A landscape with many valleys, sampled at points; each row gives a point and its height.
A ball rolls from a point to the lowest of its 2 nearest points, and stops where none of them is lower. Distance is the straight distance between rows; heights are no part of it.
j_911 height 324: -0.59,-2.45,+3.07,-1.14,+1.75,-2.68,-3.05,+0.17,-2.96,-0.48,-1.34,+0.42,+4.57,+0.01,+2.90,+0.12,-3.11,+0.39,-0.35,+1.23,+4.11,-0.45,+0.43,-1.93,-1.68
j_901 height 559: +2.90,+2.29,+0.39,+1.71,+0.63,-0.51,+3.49,-4.86,+0.23,-0.73,+1.64,-2.89,-1.68,-2.00,+2.33,-1.32,+0.64,+1.77,-4.48,+2.77,-1.37,-0.43,+0.47,+2.08,+0.44
j_784 height 325: +0.01,-3.22,+1.23,-0.76,+3.39,-6.01,-2.16,+0.58,-2.47,+0.10,-0.35,+0.29,+2.50,+0.38,+0.41,-1.91,-1.24,+2.26,-2.31,+0.07,+0.75,+0.73,-0.77,-2.08,+0.46
j_952 height 463: +0.32,-3.59,+0.31,-3.63,+2.68,+1.03,-1.51,+0.90,+4.76,-0.94,+2.13,+0.94,+3.52,+1.08,+2.47,-0.49,-3.00,-0.82,+2.63,+0.15,-2.55,-0.10,+0.10,-3.57,-0.36
j_517 height 664: +1.14,+4.92,-2.06,-1.95,-3.07,-2.50,+0.26,-0.58,-2.26,+0.38,-0.54,-2.21,+0.22,+5.18,-2.64,-2.48,-0.01,+2.69,+0.08,-1.96,-1.33,+3.55,-0.72,+2.09,+1.32
j_448 height 271: -1.61,-1.04,+1.10,+1.38,-1.89,-1.33,-0.58,+3.99,+3.68,+1.17,-1.22,-1.74,+3.51,+1.24,-1.57,+2.16,+1.47,-1.43,+2.39,-4.36,-1.42,-2.93,+3.94,+2.05,-2.47
j_804 height 600: +4.42,+1.43,-0.12,-0.29,-3.10,-2.04,+2.19,-0.48,+1.47,-0.78,-0.51,-0.04,-1.08,+0.72,-3.40,-1.95,-2.78,+1.10,+3.16,-1.79,+1.40,+3.43,+3.17,+4.43,+5.24
j_601 height 296: +1.23,-2.15,+1.36,-0.05,+1.78,+0.96,-3.79,-1.67,-0.79,-0.28,-1.17,+1.74,+3.42,+1.71,+2.70,-0.24,-5.25,-1.61,-2.43,+0.70,+3.89,-3.70,+0.96,-0.81,-2.30
j_852 height 226: +1.09,-1.15,-1.77,+1.50,-1.58,+4.44,-2.04,-1.16,-0.38,+0.50,+0.91,+0.01,+4.86,+1.04,-1.54,+3.29,-2.83,-2.72,-0.31,+0.85,+2.13,-2.96,-0.31,-0.44,-0.57
j_739 height 583: +0.09,+3.57,+1.38,+0.94,-3.42,+1.85,+0.80,-0.50,+2.61,-0.16,-1.27,+0.10,+0.12,+3.43,-2.31,-0.75,-4.26,-1.73,+1.04,-0.92,+0.79,-0.56,-1.53,+2.66,-1.32
j_450 height 168: +2.23,-1.30,+2.70,+0.82,+1.84,+1.33,-4.12,+2.66,+0.76,-1.05,-0.96,+2.96,+3.23,-2.11,+1.40,+4.62,-3.99,+0.42,+0.40,-3.17,+2.45,+1.29,-0.53,-0.74,-0.95
j_948 height 615: +1.21,+0.99,-0.38,-1.83,-4.30,-0.65,+2.25,+0.56,+0.95,+2.39,+0.14,-1.21,-0.29,+3.39,-3.02,-2.47,-2.87,+0.08,+4.36,+0.24,+0.39,+1.97,+2.64,+4.06,+2.78
j_709 height 693: +1.43,+1.62,+0.66,-2.42,+0.59,-3.69,+2.18,+3.00,+0.27,+2.76,+0.17,-0.36,+0.89,+0.98,-1.84,+1.90,-2.89,+2.65,-1.12,-0.63,+2.12,+3.31,+2.23,-0.53,+0.86
j_801 height 243: +1.87,+0.38,+2.92,+3.81,-4.27,+3.93,+1.85,+0.17,-0.71,-1.24,-0.91,-1.67,+1.41,-4.83,+0.33,+2.17,-1.05,+0.47,+1.74,-0.35,+1.76,-0.17,+0.69,+3.01,+1.18
j_199 height 263: +2.16,-1.17,-0.65,+2.39,-0.90,+2.23,-1.22,-1.63,-0.48,-0.38,-1.46,-0.02,+1.03,+2.38,+0.79,+1.39,-5.11,-2.33,-1.16,+2.12,+4.05,-2.88,+0.22,-1.43,+0.41
j_176 height 584: +3.79,+2.31,-0.59,+0.71,-2.25,+0.61,+3.26,-1.85,+2.58,-0.60,+1.27,+0.73,-3.70,-1.19,-2.64,+1.17,-1.45,-0.50,+0.56,-0.70,-0.88,+2.36,+2.41,+3.96,+3.95
j_949 height 380: -4.28,-1.86,+3.53,-0.30,-2.85,+6.16,+2.77,+1.99,+1.02,+0.69,+2.68,-1.02,+3.87,-1.57,+1.08,+1.86,-0.97,+1.47,+1.22,+3.36,-1.28,-1.29,-1.76,-1.44,-2.63
j_588 height 298: +0.42,-0.78,+0.60,-0.30,-1.10,+4.82,-0.78,-0.40,+2.00,-2.88,-0.86,+1.36,+1.91,+3.83,+1.42,-0.11,-5.65,-3.37,+2.42,+3.95,+3.71,-2.33,-0.90,-2.64,-1.41
j_859 height 301: +2.66,-0.15,+1.38,+3.20,-5.36,+2.57,+1.10,+0.40,-2.31,-0.92,-2.53,-1.99,-0.15,-0.76,+0.75,+2.04,-5.93,+1.46,-0.96,+2.63,+5.78,+0.70,+1.66,+0.72,+3.35
j_38 height 162: -0.16,-1.69,-0.03,+0.27,+1.18,-2.89,-2.59,-0.22,-1.95,-0.44,+0.63,+0.40,+2.83,+2.54,-2.58,-0.94,+1.20,-2.90,+3.16,-1.37,-0.69,-1.92,-1.22,-0.51,+0.14
j_549 height 470: +0.84,-1.34,-0.63,-2.51,+1.42,+1.74,+0.34,-0.09,+0.88,+0.03,+1.37,+2.54,-4.40,+3.54,-0.41,+0.58,-2.80,-1.71,+2.76,+1.06,-2.19,+0.77,-0.48,-2.14,+1.73
j_12 height 224: -0.42,-3.22,+0.59,-2.27,+2.40,-1.80,-2.66,-1.74,-1.43,-1.03,-2.82,-0.30,+0.60,+1.51,+4.12,-6.48,-1.39,-1.56,-1.06,-0.11,+1.33,-3.18,-0.13,-2.77,-0.03
j_938 height 276: -5.93,+1.19,+3.14,-3.97,+1.99,-2.41,+1.81,+2.29,+1.71,+1.81,+1.79,-0.03,-0.54,-1.84,+0.01,+3.44,+1.72,+1.29,-1.08,+0.25,-3.44,+2.52,+0.60,+1.06,-3.03
j_415 height 270: +2.46,-0.14,-1.19,+0.15,+1.43,-4.71,-1.86,-2.15,-1.18,-4.63,-0.04,-0.46,-0.79,+2.77,+1.87,-3.62,-1.78,+3.60,-3.40,+0.80,+0.66,+3.14,-0.65,-1.85,+4.81
j_844 height 228: -1.86,-1.42,-1.99,+0.15,-1.46,-1.58,-0.46,+5.06,+4.95,+1.52,-1.75,-1.34,+1.14,-1.08,-1.89,+2.25,+2.43,-0.41,+2.48,-3.15,-3.74,-0.07,+1.52,-0.38,+0.37
j_832 height 284: -0.51,-0.74,+1.43,+0.17,-2.50,+2.12,+2.54,+1.65,-2.39,+4.72,+0.11,-4.39,+4.11,-1.63,+2.04,+1.76,-1.85,+2.18,-2.83,+2.89,+1.97,-1.47,+1.23,+0.21,-2.76
j_651 height 378: -4.44,-0.61,+5.18,-2.72,+3.20,+1.23,-1.23,-2.87,+0.90,-2.08,+3.12,+3.92,+1.76,-2.75,+1.01,+0.20,+1.49,-1.51,+0.50,-1.90,-1.88,-2.14,+0.73,+3.63,-3.63
j_986 height 227: -0.24,-2.85,-1.82,+1.46,+1.87,-2.42,+0.63,+2.42,-2.03,+3.33,+0.83,-1.65,+0.99,-2.32,+0.80,-0.04,+4.20,+0.82,-1.24,+2.20,-0.52,-1.22,+0.13,-2.86,-1.32
j_342 height 428: +0.74,+0.94,-0.22,-4.36,+1.49,-0.37,+1.52,-0.94,+3.68,+0.02,+2.81,-1.92,-1.20,+0.36,+3.82,+1.24,+1.94,+0.06,+1.63,-0.14,-6.86,+1.23,+3.38,+0.56,-0.64
j_608 height 308: -4.26,-0.20,-0.08,+1.79,-4.29,+2.68,-1.64,+3.17,+3.79,-0.86,-1.96,-1.26,+3.12,+0.40,-3.23,+3.49,+1.71,-1.71,+3.09,-4.73,-0.46,-2.56,+0.31,+1.34,-1.72
j_402 height 222: -0.55,+2.20,+0.58,+2.00,-1.75,-1.06,+3.92,+1.68,-0.05,+2.91,-1.27,-2.01,-1.09,-4.19,-0.83,+0.34,+2.46,+3.03,-1.51,+0.19,+0.79,+2.72,-0.03,+1.14,+0.31
j_259 height 517: +0.80,+1.07,-0.17,+1.25,+0.47,-0.29,+1.62,-4.30,-3.39,-2.86,+0.06,-0.06,-5.82,+3.62,+0.15,-2.72,-1.55,+1.04,-2.92,+3.42,+2.99,+0.01,-0.62,-0.27,+2.87
j_82 height 131: -0.91,-0.74,-3.74,-1.14,-0.45,+2.16,-2.25,+2.78,+3.62,+2.27,+1.85,+0.42,+4.55,-2.37,-1.72,+6.68,+1.17,-1.15,-0.42,-1.38,-1.05,-0.93,+2.71,-0.47,-0.89
j_707 height 705: +0.07,+0.11,+0.93,-2.20,-2.35,-1.66,+2.70,+2.63,+0.35,+5.78,-0.14,-2.13,+2.67,-0.96,-1.58,-0.12,-1.99,+3.18,-0.22,+0.09,+3.20,+3.82,+2.68,+2.48,+0.22
j_486 height 654: +1.36,-1.69,+4.02,+1.71,+0.65,-1.83,+1.93,+3.14,+0.73,+0.97,-2.15,-1.28,+0.91,+2.09,+2.42,-0.09,-3.23,-0.08,+1.65,+0.59,+2.66,-2.55,+2.21,-1.58,-2.91
j_719 height 211: +1.95,+0.21,+2.59,+2.06,-1.89,+2.74,-0.37,+3.16,-0.14,+0.02,-1.10,+0.04,+2.14,-2.10,+0.28,+4.63,-1.91,-0.46,+1.85,-2.31,+3.13,-0.71,+1.78,+1.37,-1.13
j_214 height 275: -4.88,+0.88,-3.53,+4.22,+0.34,-1.40,-1.49,+1.99,-0.08,-0.67,-0.51,+0.46,-0.52,-3.82,-1.17,+1.66,+8.65,-0.88,-0.21,-0.66,-1.84,-2.83,-0.96,+1.78,-2.45
j_830 height 334: -5.64,+1.12,-2.73,+0.06,-2.16,+0.46,-1.83,+1.70,+2.24,-1.09,-1.58,-2.39,+2.40,-1.61,-3.41,+4.30,+5.29,-2.04,+0.88,-2.63,-1.12,-1.09,+0.74,+2.16,-0.99
j_60 height 238: +0.40,-1.00,+0.73,-1.49,+2.04,-3.41,-2.11,-2.42,+0.10,-2.61,-1.72,-0.05,-0.88,+0.75,+5.35,-3.81,-2.09,+2.44,-4.58,+1.43,+2.46,+2.56,-0.15,-3.38,+3.10
j_953 height 332: +1.58,-0.10,+0.41,+4.66,-3.38,-0.39,+0.90,+0.45,-2.52,-1.39,-3.48,-2.63,-1.92,+0.01,+2.83,+0.54,-1.77,+2.75,-3.75,+2.25,+6.09,+0.99,+0.41,-2.32,+3.44
j_54 height 229: -0.39,-1.02,+0.65,+6.39,+0.10,-2.00,-3.08,+0.62,-2.52,-0.17,-0.38,+1.58,+1.99,-3.56,-2.99,+0.73,+3.44,+0.72,-0.95,-1.99,-1.98,-2.64,-2.63,+1.50,-1.80
j_972 height 167: -1.33,-2.26,-0.33,-3.78,+3.63,+2.28,-0.93,+0.75,+1.70,+0.44,+2.58,+2.66,+1.42,-4.68,+1.85,+4.24,+1.75,-0.75,+1.36,+0.15,+0.22,+1.92,+1.44,-2.56,+0.34
j_664 height 355: -2.55,-1.09,+4.23,-1.18,-3.87,+4.90,+2.58,+3.40,+3.37,-1.61,+2.04,+1.27,+4.84,+1.48,+0.60,+0.53,-2.52,+0.39,+3.52,+3.80,-0.04,-0.95,-1.65,+0.14,-2.50
j_262 height 409: -1.37,-3.35,-1.42,-0.80,+2.95,+2.77,-1.52,-0.28,-1.77,+2.01,+0.00,+5.57,-3.07,-3.58,-1.30,-0.42,+0.46,-1.69,-2.31,-0.72,+0.40,-2.51,-0.99,-0.92,+0.00
j_602 height 449: -1.86,-1.60,-0.12,-3.64,+2.37,+2.92,-0.42,-1.00,-1.53,+0.72,-0.78,+4.34,-6.03,+2.09,-0.58,-2.50,-2.29,-2.17,+0.54,+0.13,+0.11,-0.36,-2.65,-2.27,+0.67
j_138 height 502: -0.24,-0.39,+1.65,+0.92,+0.68,+2.25,+2.69,-3.49,-0.64,-1.90,-0.65,+0.45,-5.48,+0.55,+1.51,-1.41,-2.59,-0.34,-0.66,+3.51,+1.71,+0.10,-2.04,-2.29,+1.58
j_444 height 251: -1.84,-0.56,+2.69,-1.59,+1.17,-2.10,-3.13,-2.90,-0.27,-2.43,-4.40,+0.44,+0.42,+1.38,+5.83,-5.02,-4.23,+0.00,-2.42,+1.34,+3.38,-0.72,-0.54,-2.95,-0.47
j_685 height 117: +0.10,-1.49,+0.08,-1.63,+3.66,+0.96,-3.56,+1.96,+2.58,+1.43,-0.52,+2.58,+2.29,-3.98,+1.87,+3.59,-0.93,+1.00,-1.10,-2.48,-0.19,+2.46,-1.02,-3.12,-1.22
j_644 height 256: -3.85,+0.26,+0.26,-4.25,+2.32,-2.77,-1.87,+0.66,+0.10,-1.70,+0.20,+0.02,-0.40,-0.34,+0.90,+0.44,+6.28,-2.19,+4.18,-2.43,-2.40,+2.67,-0.13,-0.54,+0.01
j_696 height 405: -0.24,+3.38,+2.32,-1.70,-1.10,-0.83,+3.25,-1.46,+3.79,-1.28,-0.21,-3.10,-3.26,-0.04,+2.95,-0.97,+2.19,+0.86,+2.05,-1.34,-6.18,+1.29,+1.72,+2.63,-1.02
j_609 height 300: +1.85,-3.60,-0.16,+1.45,+2.26,-6.66,-3.45,-1.33,-1.79,-2.85,+0.93,+0.40,+1.11,+1.87,+0.73,-5.11,-1.31,+3.90,-4.71,+0.90,-1.04,-0.15,+0.10,-1.18,+2.69
j_394 height 184: +1.92,-0.77,-3.64,+1.31,-1.89,+2.36,-1.67,-0.29,+1.24,+1.15,+2.22,-0.08,+4.91,-2.07,-3.14,+3.85,+0.00,-2.09,-0.60,-0.23,-0.80,-1.11,+1.13,+0.80,+1.50
j_497 height 381: +2.12,-0.14,-0.97,+2.44,+0.34,+1.63,+1.17,-0.04,-1.16,+0.66,-2.34,-2.61,-0.45,-1.63,+2.54,+1.79,+1.74,-1.03,-0.59,+0.48,+3.62,-0.64,+0.04,-2.41,+0.40
j_699 height 680: +1.24,+2.11,-1.13,-0.44,-4.73,+0.56,+1.01,-2.23,+2.03,+0.81,+0.49,-1.16,-1.34,+3.45,-2.77,-5.04,-3.24,+4.36,+0.96,-1.09,-5.85,+2.02,-0.46,+4.01,+1.96
j_95 height 354: -2.26,+2.24,-2.08,-0.59,-1.09,+3.39,+3.21,+1.16,+2.74,+1.45,-1.51,-3.02,-1.26,-3.40,+2.32,+1.93,+4.00,-1.04,+1.09,+0.78,+0.91,+3.46,-2.21,-3.64,+0.61
j_908 height 645: +1.24,-0.61,+2.69,-0.79,+0.92,-2.61,+1.72,-0.33,-0.80,+0.22,+0.53,-0.27,-0.39,+3.33,+0.37,-1.04,-4.05,-0.52,+0.56,+2.91,+1.27,-1.18,+1.64,-0.26,-1.24
j_703 height 327: -3.72,+1.66,-4.16,+1.75,-2.31,+1.57,+0.80,+1.82,+2.19,+0.54,-1.30,-2.56,+0.08,-3.06,-0.46,+0.27,+6.40,-0.60,+0.72,+0.19,-1.84,+1.57,-3.84,-2.26,-0.06
j_613 height 533: +3.32,+3.42,-2.38,+1.39,+1.52,+0.53,-0.13,-6.37,-3.30,-2.80,+1.92,+0.50,-4.28,+2.30,-0.56,-2.24,+0.31,+1.60,-4.55,+0.93,-0.14,+0.18,-1.16,+2.28,+1.59
j_116 height 194: +0.08,-1.95,-0.99,-1.69,+2.59,-2.12,-2.53,-1.58,-2.40,+0.38,+0.28,-1.54,+1.95,+3.30,+1.46,-4.53,+2.13,-2.15,+1.58,-0.63,-1.50,-2.96,-0.83,-1.12,-1.18
j_777 height 221: -4.94,-1.67,+1.33,-4.94,+3.50,-3.00,-0.77,+1.78,+0.63,+1.66,+2.38,+0.22,+1.48,-1.72,+0.91,+1.84,+4.65,+0.00,+1.81,-0.27,-3.11,+1.45,+1.52,-1.24,-1.69
j_919 height 198: -0.30,-2.75,+1.39,+4.34,+0.41,-1.84,-1.69,+0.75,-3.56,+1.11,-0.14,+1.78,+1.38,+0.48,-3.72,+0.19,+0.46,-0.54,+0.58,-1.00,+0.15,-3.32,-1.53,+0.31,-0.75
j_52 height 630: -0.07,+1.70,+1.07,-1.83,-3.93,-0.91,+3.33,+0.41,-0.76,+1.37,-1.49,-3.39,+1.92,+2.35,-1.00,-2.71,-3.03,-0.45,+2.60,+2.76,+3.40,+1.82,+0.84,+1.03,+1.19
j_58 height 486: +1.40,+0.25,-0.67,-0.61,-0.10,+0.92,+1.57,-2.44,-0.54,-1.63,+0.93,+0.01,-4.97,+2.91,-0.25,-2.15,-1.25,-0.02,+1.60,+1.75,-3.31,+0.96,-2.39,-1.04,+2.36
j_750 height 328: -4.29,+2.00,+6.17,-2.57,+1.61,-0.42,+3.31,-0.06,+0.88,-0.54,+1.46,+0.21,+0.15,-1.83,+1.74,+3.29,+1.81,-0.96,+1.29,+0.32,+0.43,+1.72,+1.22,+2.12,-3.65
j_155 height 653: +1.56,+4.65,-0.66,-0.27,-2.43,-2.83,+0.34,-2.08,-3.67,-2.73,-0.69,-2.16,-0.87,+4.48,-1.26,-2.63,+2.97,-0.59,+2.34,-1.35,-0.60,+2.73,-2.10,+2.27,+0.60
j_339 height 398: -3.10,-2.66,+3.08,-1.97,+2.82,+2.84,-1.84,-2.59,-1.32,-0.95,+2.76,+4.68,+2.06,-6.56,+0.61,+0.05,+0.89,-0.11,-1.67,-1.57,-1.07,-2.45,-0.17,+1.25,-2.25
j_623 height 379: -1.46,+3.27,+2.82,+1.46,-0.06,+1.13,+2.15,-3.43,+3.37,-1.64,+0.99,-1.63,-0.90,-1.95,+1.50,+0.59,+2.65,-1.34,-0.46,-0.71,-3.36,-1.46,+0.29,+3.13,-2.19
j_578 height 570: +4.70,+2.89,-0.67,+2.01,-1.81,-0.57,+4.05,-3.02,+1.61,+0.05,+0.34,-2.34,-2.18,-2.90,-0.05,-1.96,+0.04,+2.69,-2.27,+0.20,+0.61,+1.46,+2.82,+4.05,+3.16
j_740 height 376: -0.67,-0.59,-2.09,+0.41,-0.12,+3.50,+0.83,+3.06,+0.53,+2.43,-2.64,-2.07,+0.05,-1.57,+1.70,+3.20,+1.76,-1.09,+1.26,-0.48,+2.82,+0.84,-1.73,-5.58,-0.12
j_782 height 598: +0.05,+2.32,+0.54,+2.33,-3.02,-0.16,+0.35,-1.18,+0.76,+1.51,-1.05,-2.66,+3.96,+0.89,-2.25,-0.97,-1.09,-0.85,-0.42,-1.04,-0.19,-1.11,-1.01,+2.50,-1.04
j_994 height 176: -1.12,-0.56,-1.07,+1.40,-2.82,+1.65,+2.06,+4.22,+2.57,+3.68,-1.51,-1.46,+0.62,-4.09,-0.71,+2.14,+1.71,+1.59,+0.69,-0.13,-1.21,+1.41,+0.68,-0.63,+0.25
j_492 height 363: +1.30,+0.15,-5.42,+0.42,+3.73,-1.73,-2.55,+1.31,-2.06,+0.03,+1.78,+5.17,-5.70,-0.50,-3.47,-0.38,+3.02,+0.80,-2.61,-0.66,-0.53,+1.73,-1.49,-0.07,+1.81
j_294 height 389: +0.95,-2.04,-3.14,-0.56,+3.61,-0.73,-2.75,-0.26,-2.49,+0.55,+0.57,+6.66,-4.55,-2.53,-2.67,-3.49,+1.66,-0.59,-3.57,-2.39,-1.25,-2.21,-0.84,+1.23,+0.64
j_36 height 333: +1.86,-1.35,-6.00,-0.77,+2.18,-2.07,-1.92,+2.11,-1.32,+0.00,+1.74,+1.87,-5.17,+1.21,+0.10,-3.19,+4.71,+1.55,-0.84,-0.04,-4.06,+2.10,-1.31,-1.60,+0.10
j_98 height 666: +3.36,+1.41,-2.82,-0.58,+0.56,-2.91,-2.48,+0.26,-3.01,-0.29,-0.97,+1.19,-2.20,+7.66,-3.15,-0.69,-2.63,-0.70,+1.09,-1.96,+0.67,-0.35,-0.14,-0.97,+1.13
j_395 height 288: -0.79,+0.88,-2.09,-2.04,+2.37,-3.24,-1.23,+2.36,-2.61,-0.55,+0.27,+0.11,-3.18,+0.37,+0.63,-2.03,+7.51,-2.17,+1.60,-1.31,+0.30,+3.50,-1.51,-0.50,-0.33
j_131 height 326: -0.62,-1.89,+3.83,-0.49,-1.29,+4.08,-0.22,+1.85,+2.69,-3.16,+0.62,+3.89,+3.03,+2.32,+0.40,-0.04,-4.99,-1.05,+3.14,+3.77,+1.01,-1.46,-2.22,-1.01,-2.11
j_40 height 272: +3.61,-0.03,+3.80,+4.01,-5.03,+3.39,+0.53,+0.91,+0.83,-2.27,-2.14,-0.67,+2.11,-1.54,+1.48,+0.58,-6.59,+1.65,+0.12,+0.80,+3.50,-0.55,+0.62,+2.85,+0.76
j_79 height 547: +2.91,+3.55,-1.09,-0.69,+0.85,-1.38,+1.09,-5.84,-2.77,-0.68,+3.49,-1.62,-1.14,+1.86,+0.30,-1.64,+1.06,+1.83,-3.73,+1.86,-3.47,-0.29,+0.42,+3.43,-0.34
j_676 height 642: +0.77,+3.84,+0.40,-0.15,-2.78,-1.06,+3.86,-1.33,-2.30,+0.13,-1.23,-3.43,-1.89,+2.72,-1.11,-1.97,+1.14,-1.97,+2.53,+0.82,+3.22,+1.38,+0.08,+1.94,+1.38
j_388 height 40: -0.91,+0.27,-1.02,-2.22,+2.81,+1.53,-3.08,+1.09,+2.09,+2.72,+1.06,+2.18,+3.12,-0.42,+0.11,+5.09,-1.06,-1.53,-2.38,-2.55,+0.47,+0.05,+0.28,-0.76,-2.52
j_515 height 655: +1.90,+0.02,+1.22,+0.27,+2.38,-2.56,-1.42,-1.02,-1.49,-0.36,-1.68,+1.72,-2.31,+5.04,-0.68,-2.09,-4.34,-1.52,+0.73,-0.38,+2.46,-2.86,+0.91,-0.56,-1.39
j_341 height 446: +0.50,-1.18,-0.10,-4.28,+1.99,+1.15,-1.13,-1.60,+3.77,-1.04,+3.66,+0.18,+1.39,+2.10,+2.94,-0.96,-0.79,-0.21,+2.00,+0.26,-7.71,-0.24,+0.56,-0.72,-1.34
j_894 height 201: -0.98,-3.58,-1.87,-1.52,+3.83,+0.27,-0.56,+2.64,-0.79,+2.94,+1.31,+0.82,+1.39,-4.90,+2.61,+2.04,+3.57,+0.90,+0.03,+1.26,+0.44,+0.05,+0.97,-4.32,-0.72
j_932 height 254: +0.24,-2.45,-0.92,+1.63,-1.16,+0.75,+2.11,+1.72,-1.37,+4.26,+1.72,-3.04,+3.86,-3.83,+0.10,+1.89,+1.28,+1.69,-1.65,+3.10,-1.63,-2.67,+1.94,-0.48,-1.36
j_403 height 548: +2.63,+3.41,-1.77,+3.08,+1.00,+0.36,-0.66,-4.02,-1.32,-1.37,-0.10,+1.03,-4.34,+4.66,-2.73,-2.08,-2.58,+1.96,-3.89,-1.24,-1.18,-1.53,-2.04,+0.78,+1.09
j_821 height 429: -1.12,-2.39,-3.00,-4.18,+1.98,+4.47,+0.41,-2.26,-2.24,+1.38,+0.17,+3.09,-4.84,-0.60,+0.48,-3.26,-0.55,-2.59,-3.14,+1.29,-0.03,-2.48,-1.55,-2.33,+1.31
j_256 height 679: +3.50,+1.50,-1.64,-1.89,+1.84,-5.27,+0.34,+2.46,-1.79,+1.19,+0.30,+0.17,-1.78,+4.30,-2.89,+0.13,-0.95,+1.87,+0.07,-2.19,+0.59,+2.08,+2.26,-0.49,+1.89
j_258 height 302: -5.99,-0.41,-2.78,+1.68,-0.53,+0.45,-1.36,+2.97,-0.17,+0.29,-1.29,-0.47,+0.43,-2.49,-1.96,+2.36,+7.23,-1.12,+1.74,-0.97,-1.13,-0.31,-2.28,-1.72,-1.00
j_61 height 249: -2.26,-2.47,-1.60,+5.16,+1.54,-0.43,-2.42,-0.52,-2.05,-0.47,+1.15,+2.53,+0.45,-5.05,-1.34,-1.44,+6.75,+0.00,-0.36,-0.41,-2.60,-4.14,-1.88,+1.15,-1.91
j_803 height 311: -1.11,-1.66,-2.10,-0.92,+2.31,-2.07,+0.02,+2.36,-0.96,+0.06,+0.03,-0.52,-4.52,+0.63,+1.37,-3.98,+6.15,-0.20,+2.41,-0.05,-3.97,+1.88,-2.12,-2.60,-0.37
j_462 height 356: -3.30,+1.33,+5.63,+0.86,+1.39,+0.78,+0.74,-3.23,+0.16,-2.71,+1.26,+0.55,+1.65,-3.39,+1.72,+1.17,+2.13,-1.03,+1.92,-1.20,+0.14,-0.64,-0.29,+2.10,-3.05
j_990 height 358: +3.65,+2.61,-1.33,+3.59,-1.88,+0.30,+1.58,-1.04,-0.10,-1.49,-3.51,-2.22,-1.65,-0.66,+0.47,+0.11,-0.87,+0.45,-2.10,-0.75,+4.92,+2.20,-1.45,-0.80,+2.80
j_600 height 566: +0.76,+3.89,+1.08,+3.75,-1.83,+0.95,+1.23,-1.90,+0.53,-1.29,-1.44,+2.08,-3.38,+3.13,-4.72,-0.79,-4.48,+0.42,-1.14,-1.67,+1.26,-0.21,-2.58,+1.81,+0.82
j_570 height 601: +4.30,+2.87,-4.24,-0.57,-0.23,+0.17,+1.68,-2.21,-1.05,-0.52,+2.91,+0.78,-4.75,+0.18,-1.81,+2.38,+2.91,-1.31,+0.35,+0.91,-1.64,+1.83,+2.68,+3.05,+3.20

Where does a ball stop that starts at each point below?
j_740 -> j_38
j_949 -> j_388
j_830 -> j_38
j_341 -> j_777
j_664 -> j_388
j_138 -> j_777
j_294 -> j_777

Call two points neighbours if one is among the 2 nearest of the other. Go from one point of each pair to the other, from neighbour to neighbour, staying as low as possible. Name the highest point that can't be avoided.
j_38, j_994 -> j_830
j_388, j_60 -> j_784
j_38, j_60 -> j_444
